Points, in no order, along strands that fork, close into loops and pass close to each other.
Two points are linked if the straight distance between their rows is under 35.1. Some points are linked to none.
k753: [-3,-13,-18,3,11,8,-2,16,12,5,-6,24,-26,-16,-2,-6,27,3,12,-2,-2,6,4,-1,-2,6,-17,4,10,22,25,23]
k449: [10,8,0,6,1,5,32,23,6,-5,-19,-3,-8,20,-1,14,-4,-14,2,9,23,-3,-21,-11,-17,-21,16,-3,-7,0,1,18]
k539: [-5,10,16,-3,-8,-10,-29,-16,1,-4,-7,-10,6,0,-1,5,12,-7,-3,-20,1,-6,5,11,1,1,0,6,-24,-15,-19,-18]
k506: [10,17,19,3,-11,5,3,11,9,-4,4,1,17,1,-2,8,-16,16,-10,6,-17,11,6,4,2,2,-1,-7,7,8,-6,-20]
k787: [-9,18,13,2,9,3,-16,-22,-9,-9,7,2,2,-1,17,-9,-13,21,-4,-8,-38,-7,15,10,7,-7,-23,1,15,25,4,-3]
k707: [17,-8,16,-11,-11,3,-29,7,-7,8,-28,-13,5,0,-3,-9,12,-21,-1,-8,12,7,5,1,4,-4,15,10,-13,-25,-5,-9]
k148: [13,11,-31,12,18,12,-7,19,-1,15,8,19,-23,-14,-2,7,14,-8,0,-6,-6,9,14,5,-12,2,14,-3,26,3,32,4]
k464: [9,8,3,2,-13,0,25,7,2,4,-14,-4,10,15,-3,13,-14,0,-9,16,7,6,-12,-11,-15,-5,15,5,-11,9,-3,0]
k861: [22,9,1,11,7,3,13,14,17,3,-3,28,-18,9,2,10,-11,-4,-7,10,-1,12,-1,11,-17,12,10,-9,15,10,19,2]
k819: [9,18,-14,11,9,-8,0,1,-15,10,6,10,-10,-8,9,13,-11,7,-9,-11,-20,14,13,7,-4,6,3,2,27,24,26,3]
k825: [1,22,-15,12,11,-12,6,5,-17,20,9,2,-13,-4,5,20,-14,10,-9,-11,-21,20,10,7,-7,-2,6,4,31,23,28,7]
k114: [21,10,7,-4,-21,-4,6,19,4,8,-20,4,12,2,-3,10,-4,1,-9,17,7,19,-1,-7,-12,-2,8,4,1,11,0,-13]
k110: [-8,10,-3,-17,16,-4,9,-15,-2,5,0,-1,-9,9,11,-12,-18,-3,-1,16,2,-17,-12,8,-6,4,-16,8,6,8,7,17]
k302: [-25,-28,13,-3,-6,16,-6,3,-3,-6,26,7,7,-33,12,-5,18,26,12,0,-10,5,14,9,18,-13,-5,11,-5,-9,-12,-15]
k760: [6,10,17,4,0,4,6,-16,-6,-1,2,3,8,2,13,-6,-35,20,-12,-4,-29,7,6,17,5,7,-7,-2,24,19,8,-7]
k659: [-3,-6,1,3,-3,-26,-7,-32,-4,-12,13,-6,7,8,1,-9,1,-19,-4,-21,15,-16,0,3,21,12,-2,-9,-13,-3,-16,-4]
k697: [-7,-11,-29,6,14,5,-1,18,4,11,4,21,-28,-15,-2,0,27,6,12,-8,-7,9,16,-4,-1,-3,-10,2,12,25,25,24]
k712: [-12,-40,10,6,-5,5,-3,17,4,-1,18,14,8,-33,4,-3,21,22,21,6,-6,4,13,5,14,-14,2,-8,-4,-12,-13,-10]
k120: [16,-11,16,-12,-9,-13,-17,-17,-5,-4,-9,-6,-11,30,0,-9,-1,-22,4,-15,14,9,0,-14,14,3,9,-4,-19,-6,-23,-2]
k274: [-11,-31,8,9,-5,10,-12,3,10,-8,12,10,15,-33,6,6,25,24,17,6,-3,7,14,3,6,-15,2,-2,-12,-12,-15,-15]
k721: [11,14,7,-2,-18,-9,-5,2,-1,3,-16,-5,15,-2,-9,8,4,-8,-6,12,0,-1,-4,-4,-9,-6,6,6,-10,0,-8,-8]
k151: [-20,8,-13,-4,8,13,29,-7,-4,-11,-2,-4,-2,22,5,0,-44,9,-7,-4,18,-12,-14,-6,-4,8,0,17,10,-12,6,9]
k632: [27,-4,10,0,-24,-1,-6,14,-5,2,-37,2,15,-7,1,3,2,-4,-16,11,18,16,-2,2,-12,6,20,9,3,-9,4,-19]
k702: [-17,9,-17,-1,6,8,31,-5,-2,-12,4,-10,7,23,-5,9,-36,2,-6,-7,19,-5,-14,-14,-4,4,8,10,2,-11,-3,3]
k796: [-6,-3,-13,-5,1,-24,6,-30,-14,-20,21,-5,5,13,2,-11,-4,-19,2,-11,25,-11,-2,-10,24,13,1,-6,0,1,-10,10]
k158: [22,6,6,-3,-25,-5,-3,15,-4,5,-31,2,13,-6,-1,6,1,-2,-11,14,13,17,-2,-3,-12,0,12,8,2,5,1,-16]
k976: [-6,-29,-4,7,-11,5,-11,17,12,-2,-2,5,14,-26,-7,-1,30,15,21,10,2,10,10,-6,-4,-12,-1,-10,-11,-9,-10,-6]
k550: [2,4,12,1,-6,-19,-11,-25,-10,-8,-10,-6,4,18,0,4,-10,-11,-10,-16,5,-3,-4,3,2,-1,9,0,-18,-6,-28,-17]
k827: [-10,9,7,0,-12,10,-17,-3,4,-8,8,-11,13,-19,-7,3,20,13,1,0,-4,-8,4,8,6,0,-10,4,-11,-14,-11,-16]
k818: [7,4,-18,0,8,-2,15,-16,-3,-20,-4,5,-13,22,-8,7,6,-35,10,-4,29,1,-16,-17,-3,-7,12,-5,-12,-7,-13,17]
k588: [-16,-25,-1,9,5,10,-16,8,-7,-2,5,20,-3,-14,18,-18,7,24,7,-8,-24,-1,26,6,13,-12,-17,8,5,8,3,-3]
k153: [8,0,-5,15,8,11,37,15,18,-15,-19,7,-11,19,2,6,-26,2,-3,11,20,-10,-14,5,-22,-4,9,-5,7,-5,10,20]
k681: [4,10,5,-4,-4,-1,21,10,5,2,0,-4,7,15,-4,7,-12,-6,-7,19,2,-6,-14,-5,-10,1,8,0,-5,-2,0,5]
k637: [-2,3,-1,1,-7,-13,-14,-16,3,4,-3,-10,6,1,-17,-1,18,-20,-1,-11,4,-13,-1,-1,7,6,0,0,-23,-9,-10,-7]
k112: [-9,-16,2,-3,-8,-8,-25,-9,6,1,-8,-1,3,-3,-20,-3,20,-18,12,-33,1,-9,5,4,9,9,-4,0,-26,-16,-15,-5]
k476: [-26,-30,9,-10,-14,6,-4,9,-10,-6,13,5,4,-34,-6,-9,21,17,24,3,-8,-2,9,10,14,-9,-8,9,-6,-18,-16,-3]
k843: [4,6,-4,-1,-5,-13,4,-16,-6,-1,-8,-3,5,14,-10,8,-1,-25,-5,3,8,-5,-13,-11,-4,-5,15,3,-17,-1,-12,0]
k143: [11,8,-1,12,4,1,-14,4,-13,-1,4,12,-2,-6,13,-1,-11,11,-11,-12,-27,5,18,7,2,8,-6,-4,25,13,21,-10]
k530: [3,8,0,-4,-7,-4,4,10,9,11,0,-9,7,3,-14,3,15,-17,-1,13,5,-9,-8,-5,-5,4,1,-1,-14,-5,3,6]
k277: [-8,-2,-8,-5,2,-14,5,-14,-5,7,15,-20,-2,3,-11,-7,10,-20,-1,-7,11,-17,-11,-2,16,11,-1,-2,-8,-5,-4,4]
k973: [10,4,-4,4,-14,3,24,-1,-3,0,-23,-10,8,14,-1,12,-13,0,-10,10,14,9,-18,-14,-15,-9,18,10,-11,10,0,-2]
k741: [-1,-8,2,-3,5,9,-6,11,10,7,-2,5,-9,-5,2,-14,14,4,2,10,-10,-4,-6,2,1,16,-20,0,6,5,24,13]
k631: [20,9,5,4,6,2,5,26,19,6,-4,24,-12,12,2,8,-6,-5,-5,13,0,10,-2,5,-17,12,4,-10,11,3,15,0]
k559: [-12,9,-19,3,1,2,28,-14,-4,-12,-3,-11,14,21,-8,12,-30,-2,-6,-5,18,1,-14,-17,-7,-2,13,7,-6,-3,-10,-3]
k334: [10,2,-10,8,-8,13,29,-4,-7,-4,-28,-12,5,16,-1,14,-12,-5,-8,2,24,13,-24,-16,-15,-12,21,9,-10,5,4,1]
k2: [-5,-28,-2,9,-1,12,-11,25,10,1,11,6,9,-20,-4,-6,19,19,14,8,-5,9,14,-9,4,-5,-3,-15,-2,-11,-4,-10]
k137: [6,-4,2,6,0,14,-17,22,11,-2,11,6,6,-8,3,-5,9,15,1,7,-13,7,16,-6,5,7,-9,-12,7,-7,5,-12]
k781: [-6,2,-18,-4,3,-20,15,-23,-14,-22,19,-2,3,17,-2,-2,-9,-19,1,-9,28,-10,-5,-14,15,10,5,-2,0,-4,-13,7]
k109: [-2,-8,-6,-2,-2,-24,0,-32,-7,-14,18,-5,5,12,-1,-10,3,-22,3,-15,20,-13,-3,-4,22,14,0,-6,-11,0,-11,6]
k247: [0,-13,-6,-1,8,11,-5,15,12,5,-6,16,-16,-9,1,-11,22,1,7,6,-4,-1,-3,1,-2,17,-19,2,8,9,28,18]
k678: [-1,3,1,-7,15,2,23,7,3,1,2,-4,-13,13,4,-6,-6,-15,-2,14,16,-23,-20,4,-5,1,2,0,0,-11,9,22]
k544: [-13,-9,9,3,-7,15,-19,-5,8,-15,11,2,18,-30,7,8,24,23,9,3,-3,7,15,5,2,-11,-4,6,-13,-13,-14,-19]
k986: [0,-13,9,-3,-6,-11,-26,-15,5,4,-11,-5,-1,11,-12,-6,15,-23,7,-30,6,-2,7,0,13,6,0,0,-27,-11,-18,-7]
k802: [-7,7,-15,-3,13,-3,26,-2,-7,-17,8,-3,-8,19,-6,7,-10,-23,4,-2,27,-8,-16,-14,3,-4,13,0,-1,-15,-7,17]
k728: [0,4,-9,11,12,16,37,14,14,-18,-19,0,-7,20,1,8,-28,-2,-3,4,22,-14,-15,-1,-17,-6,6,0,8,-13,8,23]
k596: [-17,14,-13,-10,22,-4,-2,-30,15,0,14,3,-3,-4,-3,-8,-3,11,4,8,-19,-17,4,5,-2,0,-25,-1,4,26,7,23]
k556: [-15,-10,5,2,-11,-17,-14,-23,-5,-6,10,-15,3,-9,-6,-7,17,-7,4,-36,6,-16,0,13,22,16,-11,-2,-16,-4,-12,-6]
k536: [2,21,-7,6,15,-10,23,-1,0,10,7,9,-20,1,8,11,-18,6,-3,-1,-2,23,8,15,-1,-12,3,-4,26,30,22,25]
k921: [1,15,9,-1,-11,7,-14,8,7,-9,9,-7,16,-16,-4,2,10,15,-2,8,-10,-3,9,3,5,-1,-8,-4,-4,-7,-7,-17]
k99: [24,-9,11,1,-23,2,1,7,-12,2,-38,1,10,4,-3,6,-2,-11,-19,4,16,11,-11,-5,-11,7,29,13,-3,-11,7,-13]
k800: [-11,10,2,-5,-10,-8,-5,-11,-2,4,13,-22,6,-9,-12,-4,10,-2,-2,-6,-1,-18,-6,7,11,9,-7,0,-9,-6,-8,-10]
k66: [-18,-11,-3,9,7,7,-17,-3,-2,-4,2,16,-2,-9,8,-18,9,23,6,-8,-33,-5,23,-2,10,-6,-23,9,5,20,7,6]
k49: [-10,4,-18,7,-1,-7,17,-27,-9,-17,-6,-8,16,22,-7,9,-26,-3,-9,-14,17,2,-10,-17,-4,-1,11,6,-9,-2,-18,-10]
k941: [-2,6,7,-7,1,2,22,-6,2,0,4,-4,6,12,2,-5,-34,7,-9,17,-7,-9,-12,5,-4,9,0,2,8,-1,0,1]
k689: [2,5,8,-9,7,3,7,2,5,8,4,-4,-5,7,5,-10,-4,-3,-4,18,-5,-13,-13,6,-1,15,-11,-1,5,0,14,11]
k783: [6,0,23,-14,-8,4,-36,3,-6,2,-18,-19,7,-3,12,-2,10,-5,2,-16,8,9,8,10,0,-6,9,18,-16,-27,-16,-18]
k617: [-2,4,18,-2,-5,-19,-21,-23,-4,-7,-2,-8,3,12,4,1,0,-13,-8,-26,5,-9,2,10,8,4,3,-1,-21,-10,-25,-16]
k271: [-10,5,-9,-9,9,8,28,-12,-3,-7,-5,2,-4,16,9,-5,-42,9,-6,8,12,-13,-9,5,-9,8,-2,16,11,-2,8,14]
k807: [2,-25,-7,6,-10,4,-17,18,10,5,-14,0,16,-23,-7,-2,33,8,20,8,9,14,8,-11,-12,-10,-2,-8,-11,-8,-5,-3]
k774: [-5,3,-7,-6,3,-14,11,-13,-7,1,16,-13,0,9,-8,-1,-2,-20,-5,2,15,-15,-13,-6,8,6,7,-3,-8,-8,-7,4]
k107: [-32,-28,13,-11,-10,5,-7,13,-11,-3,13,9,-2,-25,-2,-16,15,18,25,5,-13,-5,9,6,15,-12,-17,11,-1,-8,-16,0]
k89: [8,-9,-3,11,5,11,-22,25,10,2,11,6,6,-10,8,3,7,16,4,1,-8,15,21,-9,-2,-8,0,-18,5,-8,-4,-21]
k210: [-22,-29,12,2,3,14,-11,11,-6,-1,14,13,0,-16,21,-16,6,27,9,-6,-21,0,21,7,20,-14,-16,10,4,0,-4,-8]
k831: [8,16,16,0,-9,6,-7,14,7,-5,6,-2,14,-6,-2,4,-4,14,-7,9,-15,3,8,1,5,3,-6,-8,6,0,-4,-16]
k119: [-11,21,15,-6,-10,-4,-15,-19,-2,-12,11,-13,7,-15,2,9,7,9,-9,-8,-5,-11,0,17,5,6,-8,7,-12,-9,-19,-24]
k735: [-9,9,-4,-11,15,-2,-5,-21,7,4,-2,2,-6,0,6,-13,0,5,4,11,-16,-11,-2,4,-3,4,-28,2,4,22,11,21]
k782: [-8,8,6,-9,-8,-2,-2,-3,-3,8,12,-21,1,-4,-9,-9,5,4,-2,6,-7,-17,-8,3,9,11,-13,0,-2,-5,-4,-5]
k857: [11,-24,-3,19,7,11,-20,21,7,19,12,5,-2,-16,13,6,16,21,9,0,-5,15,20,-10,-5,-25,16,-18,-1,-3,-16,-26]
k841: [-17,-10,0,-9,-9,5,-5,10,0,9,6,-15,2,-11,-18,-11,20,1,9,0,-7,-12,-6,-1,9,13,-15,5,-5,-10,3,4]
k552: [12,12,18,4,-3,7,4,11,8,-1,6,7,9,5,4,3,-23,14,-14,2,-25,10,6,9,3,12,0,-10,17,6,6,-14]
k113: [-6,3,-6,-9,10,-6,20,-3,-4,3,13,-10,-6,14,-2,-3,-6,-18,-3,9,16,-17,-17,-3,4,3,6,0,-5,-11,-1,12]
k898: [1,5,-12,-2,8,-4,19,-6,-1,-7,5,-4,-9,16,-9,6,7,-31,3,4,23,-9,-19,-12,0,-8,15,-3,-12,-7,-7,15]
k340: [15,10,9,0,-12,-1,13,22,13,7,-8,7,7,12,-2,11,-10,5,-8,17,-3,15,-2,-7,-14,3,6,-4,1,13,0,-7]
k4: [-8,-3,-2,3,7,7,-17,-7,-3,-2,1,11,-3,-5,8,-16,7,17,3,-1,-30,-5,15,-1,7,0,-27,4,9,22,14,7]
k386: [-23,-16,4,-9,-5,9,-9,12,-2,6,3,-6,-4,-10,-9,-18,16,13,12,3,-15,-9,-2,-2,10,9,-23,8,1,-3,2,7]
k478: [16,-10,4,-9,-6,-8,-9,-19,-12,-5,-17,-1,-11,27,-3,-3,-2,-29,-1,-9,15,8,-11,-17,2,0,16,0,-13,-4,-16,-1]
k960: [-3,5,2,-8,4,4,24,-14,-1,-2,-1,0,3,13,9,-8,-41,11,-9,15,-3,-6,-10,8,-6,10,-3,10,12,3,6,7]
k672: [-26,-16,-4,-11,7,-1,-4,0,9,2,-8,15,-17,-10,-11,-13,19,4,17,4,-21,-15,-6,-3,-5,7,-29,11,-1,16,9,29]
k785: [21,-17,-12,12,12,19,-25,25,2,28,1,7,-7,-5,9,3,8,9,8,1,-7,19,18,-16,-21,-23,20,-20,12,-6,-9,-24]
k240: [-17,-42,15,3,-1,9,-3,16,-1,1,24,14,4,-30,17,-7,14,25,15,0,-11,5,17,9,20,-17,-2,0,-2,-10,-10,-13]
k87: [9,3,1,-3,12,3,19,5,9,-1,-7,5,-19,5,9,-7,-2,-10,-2,19,13,-21,-16,14,-7,4,-5,0,6,-1,17,26]
k400: [6,-20,-2,15,3,11,-16,20,12,1,10,6,8,-19,8,3,19,21,11,6,-1,17,19,-8,0,-16,2,-17,-5,-5,-11,-21]
k967: [8,12,9,6,3,1,-8,-8,-12,-5,3,8,2,-3,15,-3,-20,14,-9,-9,-31,5,14,11,7,4,-9,-2,24,18,16,-7]
k931: [19,-4,23,-15,-11,4,-28,9,-7,5,-19,-21,6,-1,2,-5,6,-14,1,-16,12,10,8,5,10,-1,22,10,-13,-30,-13,-16]
k427: [-1,7,4,3,-8,-19,2,-24,-10,-9,-6,-9,11,9,-5,8,-14,-7,-12,-7,2,-8,-7,0,-2,-2,11,2,-14,-3,-24,-15]
k648: [2,8,-6,-1,-1,-7,22,-7,-4,-3,-6,-5,6,16,-9,13,-8,-17,-4,7,13,-4,-19,-14,-11,-8,19,3,-14,-1,-8,4]
k880: [-19,-10,10,1,-6,21,-13,2,2,-12,22,0,11,-27,7,-2,17,27,6,1,-7,3,13,6,16,-9,-9,7,-6,-12,-9,-17]
k902: [6,19,-14,5,20,-5,4,8,3,12,8,9,-30,-3,5,7,8,3,2,-2,-4,15,11,7,0,-10,-5,-6,21,29,28,27]
k159: [-10,7,-11,-4,19,6,30,7,-3,-18,-2,-3,-13,22,-4,3,-22,-15,0,-3,27,-16,-19,-7,1,-4,6,2,9,-20,-1,21]
k734: [0,9,17,-7,-10,0,-32,-6,-4,-2,-20,-9,11,-5,4,4,11,-3,-3,-10,1,2,6,10,-5,-6,-1,12,-19,-17,-19,-18]
k156: [0,-4,2,0,-3,11,-11,21,12,2,8,-2,6,-9,-8,-8,15,8,5,11,-8,1,5,-7,4,10,-13,-8,2,-7,10,-1]
k533: [-18,-37,8,-3,-10,4,-2,13,-3,-6,14,10,7,-36,-5,-7,23,18,25,8,-5,-2,10,7,11,-10,-1,-1,-5,-18,-14,-4]
k866: [-2,15,21,-7,4,4,0,-19,-8,-2,5,-4,4,5,14,-12,-30,18,-6,2,-27,-2,1,15,8,3,-15,1,21,16,-1,-7]
k834: [27,-11,10,-4,-13,0,-27,17,-3,5,-33,-7,15,-16,6,-4,15,-7,-1,8,18,14,5,3,-12,4,14,-1,1,-23,2,-16]
k396: [8,-29,2,5,-12,6,-29,8,3,5,-29,-4,14,-23,3,-5,32,6,20,5,12,14,7,-2,-14,-11,1,-4,-13,-16,-5,-6]
k171: [-2,26,-12,7,24,-10,5,11,-3,18,11,4,-30,5,4,15,-1,5,-4,-7,-11,14,10,7,-6,-12,0,-7,24,23,26,26]
k51: [-6,7,-4,4,-7,-17,14,-26,-11,-14,1,-10,14,12,-5,7,-23,-3,-11,-6,9,-7,-10,-3,-1,-1,12,3,-9,-1,-22,-17]
k969: [16,-6,-2,-6,-3,-3,3,-19,-15,-7,-21,4,-11,25,-3,4,0,-32,0,-6,17,10,-16,-18,-7,-2,20,2,-11,-6,-11,5]
k7: [19,-7,7,-2,-18,0,2,-7,-17,-1,-34,-4,2,12,-3,3,-6,-19,-14,-1,13,9,-17,-11,-8,-1,27,12,-8,-6,-1,-6]
k640: [-15,1,-1,-1,-10,-15,-10,-17,-7,2,14,-21,3,-9,-8,-5,13,-5,0,-21,4,-19,-6,10,16,13,-11,1,-12,-5,-11,-8]
k38: [-3,-2,-25,8,14,0,-6,10,1,10,6,15,-21,-11,2,1,18,9,6,-6,-13,10,19,-4,2,-3,-10,3,13,28,26,19]
k636: [-9,-2,-2,1,-11,-6,-19,-12,5,2,-3,-9,7,-7,-19,0,21,-13,3,-19,1,-13,2,6,7,7,-4,2,-22,-13,-10,-7]
k22: [17,2,-5,6,6,9,-23,29,8,9,4,9,4,-4,6,6,-1,11,2,1,-9,24,19,-11,-11,-11,7,-18,12,-2,-5,-24]
k951: [-17,-9,-5,-9,-8,-3,-2,-1,-3,12,7,-17,-1,-9,-21,-8,21,-10,7,-8,0,-15,-10,-1,12,14,-10,3,-11,-8,0,5]
k214: [19,-18,1,-1,-13,1,-29,13,-2,8,-32,-7,14,-19,5,-8,26,-5,8,7,17,15,3,-1,-15,-2,4,-2,-5,-17,4,-8]
k691: [8,-2,-15,-2,2,-1,12,-20,-9,-18,-16,4,-7,25,-5,10,-5,-29,4,-8,24,10,-18,-20,-6,-5,17,0,-8,-3,-15,10]
k224: [-14,-43,9,6,4,7,-8,18,-5,9,17,20,-1,-24,23,-13,9,22,12,-6,-18,1,21,13,16,-15,-5,2,4,-3,-6,-9]
k180: [-7,6,-15,-6,6,-17,17,-19,-14,-13,16,-6,4,14,-4,2,-14,-17,-2,-3,20,-12,-11,-12,6,6,8,-2,-4,-8,-11,2]
k704: [-4,8,5,-12,-2,-5,21,-7,-4,0,11,-15,8,9,-3,-2,-29,3,-10,12,-4,-15,-13,4,-1,9,1,4,5,-3,-6,-4]
k318: [-8,6,-11,1,15,13,34,8,4,-17,-10,0,-9,19,0,4,-29,-7,-3,2,25,-18,-18,-3,-9,-4,6,3,7,-17,6,20]
k360: [13,16,-9,4,11,-6,16,-5,0,4,2,13,-18,-6,9,7,-11,1,-6,3,-5,13,3,12,-3,2,0,-3,25,27,24,18]
k585: [-9,20,14,-5,-13,-9,1,-20,-6,-9,17,-18,8,-9,1,5,-7,7,-11,-4,-4,-14,-6,17,7,5,-4,3,-2,-2,-19,-23]
k255: [-2,7,-18,5,4,9,29,-10,-6,-14,-18,-4,2,21,-8,16,-16,-16,0,-7,24,10,-22,-21,-10,-13,17,6,-6,-4,-7,8]
k139: [-9,-12,10,2,-6,-20,-13,-31,-2,-11,12,-9,4,4,1,-9,8,-16,0,-32,10,-15,1,9,24,15,-5,-10,-18,-2,-13,-4]
k85: [12,18,-21,16,9,3,3,9,-7,17,5,15,-10,-7,-4,20,-12,-1,-12,-11,-18,16,11,12,-16,7,19,1,29,6,27,-8]
k477: [4,12,-7,-5,16,-2,2,-14,4,3,2,9,-12,-5,9,-4,1,4,1,9,-14,-1,3,5,-1,2,-18,0,11,30,21,23]
k627: [17,5,1,19,5,8,30,17,22,-6,-17,16,-18,21,5,9,-20,5,-4,11,13,4,-10,8,-26,1,11,-8,6,5,10,11]
k258: [11,15,-8,3,14,-4,4,-4,-1,7,4,11,-17,-6,11,4,-2,2,-1,4,-10,10,6,6,-1,1,-9,-2,19,31,27,19]
k888: [18,6,0,18,5,7,25,10,21,2,-10,26,-16,18,5,11,-21,4,-7,7,5,17,-3,12,-22,9,13,-8,10,10,16,2]
k913: [6,5,-2,-1,-6,-15,-7,-16,-2,5,-7,-4,5,10,-14,4,10,-26,-5,-2,7,-11,-7,-6,0,-1,7,1,-20,-5,-10,-3]
k671: [17,-2,11,-8,-14,-4,-24,-1,-11,7,-30,-6,4,5,-4,-5,10,-24,-5,-3,10,4,-1,-2,-3,-3,13,10,-15,-15,-3,-7]
k108: [1,7,-3,-1,4,0,29,7,2,-3,-1,-6,2,17,-5,11,-15,-12,-4,11,13,-10,-18,-10,-11,-7,16,1,-9,-5,-3,11]
k484: [7,10,21,5,-5,8,12,-3,6,-3,6,3,14,8,6,1,-33,22,-17,-2,-24,11,5,13,7,11,1,-6,17,12,4,-15]
k371: [-17,7,10,-5,-11,7,-21,-15,0,-14,13,-8,9,-23,1,7,20,15,0,-10,-3,-6,6,13,4,5,-11,12,-17,-15,-14,-22]
k570: [12,-26,-12,19,13,15,-23,23,7,24,11,12,-6,-6,7,-1,9,10,7,-1,-10,11,21,-11,-14,-19,16,-22,5,-10,-8,-21]
k879: [11,5,1,2,8,4,-10,1,0,0,3,12,-7,-5,9,-8,-2,7,-6,5,-19,2,5,2,3,14,-15,-3,19,14,24,4]
k321: [9,-8,17,-6,-6,-16,-23,-20,0,-2,-6,-5,-6,25,-2,-7,6,-22,2,-23,11,1,4,-5,15,2,3,-5,-23,-6,-23,-5]
k223: [-2,7,7,-11,-1,-1,3,-1,0,9,10,-16,1,3,-3,-12,-2,0,-3,14,-7,-15,-11,2,4,11,-12,0,2,-2,4,3]
k752: [1,6,-13,6,2,15,33,2,-2,-9,-21,-10,3,21,-4,17,-15,-12,0,-2,25,8,-24,-19,-15,-19,17,5,-7,0,-2,10]
k228: [-7,10,-4,-4,-5,-13,20,-15,-7,-5,13,-16,11,9,-7,4,-27,0,-11,4,6,-12,-11,-2,2,3,8,3,-2,-3,-16,-10]
k372: [4,10,3,-3,-11,1,-10,12,9,7,-2,-7,15,-5,-13,3,19,-4,1,13,0,-3,2,-6,-4,3,-5,-4,-11,-5,0,-3]
k132: [12,11,-14,11,8,-2,-11,3,-12,4,5,12,-7,-9,9,5,-6,7,-7,-10,-22,10,17,3,-2,9,-1,-2,25,16,25,-3]
k699: [14,2,-4,0,-9,4,-17,28,13,7,-7,1,11,-10,-2,4,19,3,7,14,6,19,9,-14,-10,-4,-5,-11,-1,-1,1,-10]
k483: [-4,24,-7,-1,19,-11,22,-9,7,0,13,9,-10,4,7,8,-22,8,-1,6,-3,12,12,12,0,-18,-6,-7,20,30,17,36]
k923: [-11,-8,3,-10,6,6,0,8,7,14,0,-5,-10,-1,-4,-15,16,-2,5,8,-6,-13,-13,2,2,15,-21,7,1,1,16,20]
k303: [-8,24,-7,-2,27,-10,13,-11,11,2,21,6,-7,1,4,5,-12,8,-1,6,-11,6,13,7,2,-14,-12,-12,15,30,20,37]
k380: [-13,23,-10,-8,23,-6,7,-27,13,-1,23,4,-1,-3,0,0,-10,10,0,10,-18,-5,11,6,2,-7,-17,-5,11,28,13,32]
k652: [22,-5,-12,2,12,16,-21,30,0,22,-4,10,-4,-3,6,5,1,1,6,1,-6,27,16,-16,-23,-15,15,-18,20,-3,-2,-23]
k488: [-11,-9,-8,-3,-4,-12,2,-10,1,11,10,-13,-1,0,-20,-4,18,-25,3,-14,8,-13,-10,-2,14,12,-2,0,-15,-4,-3,7]
k40: [-5,16,22,-11,-6,4,6,-12,-5,-3,11,-12,6,0,9,-9,-25,18,-7,6,-20,-8,-3,15,9,5,-12,0,16,6,-8,-14]
k623: [-27,-24,6,-6,-6,10,-9,14,-7,-1,5,7,-4,-15,-3,-20,12,20,17,1,-21,-4,7,0,12,-2,-24,10,4,-2,-6,2]
k403: [18,-1,8,-5,-14,-8,-9,-6,-12,5,-29,-2,4,9,-5,1,5,-23,-8,1,9,4,-8,-6,-6,-4,15,12,-14,-6,-6,-6]
k122: [-7,18,17,-10,-8,-3,7,-12,-6,-4,14,-19,9,-3,0,-2,-18,12,-10,4,-10,-11,-5,14,9,5,-5,0,4,1,-16,-18]
k475: [9,6,2,-5,11,4,7,-2,7,5,-4,6,-14,1,9,-9,1,-4,-3,17,-1,-10,-12,10,-5,12,-13,0,9,10,23,19]
k57: [-11,-18,1,2,-7,13,-11,20,7,-1,9,-2,8,-18,-10,-11,18,17,10,8,-8,0,8,-4,7,6,-13,-4,-2,-12,1,-3]
k928: [4,4,-5,-1,1,-5,12,2,5,8,4,-7,-1,10,-13,6,15,-31,0,7,14,-12,-16,-8,0,-4,8,-2,-18,-6,2,14]
k328: [-6,-3,-14,7,10,2,-13,-3,1,2,2,14,-10,-9,5,-7,14,12,5,-3,-23,3,16,-6,4,0,-20,4,9,29,22,18]
k248: [-5,26,-15,9,19,-9,4,14,-14,24,10,2,-23,0,2,18,-7,9,-6,-9,-17,17,9,8,-11,-9,5,0,29,18,27,16]
k249: [16,10,10,1,-3,0,11,24,17,8,-3,13,-2,15,0,8,-8,-2,-6,17,-2,10,-3,-2,-14,10,3,-9,3,6,8,-1]

A fork is a point with three links, a tip a point with one. Leave the first point through the second and follow the links. Name the first fork or tip that comes.
k632, k158: k898
k689, k223: k774
k941, k960: k51
k22, k652: k400

How many points has the smallest loop of links through each point below? Write 0 if it is on no loop.
k689: 17
k57: 6
k360: 9
k960: 10
k857: 7
k585: 13
k302: 6
k913: 0

A piece is all that can be reached along the links. How many separate loops has the piece of each point below (a circle has one, a figure eight two, a Y none), and how many tips (points with one link)?
k841: loops 2, tips 1
k114: loops 1, tips 2
k976: loops 2, tips 1
k371: loops 2, tips 0
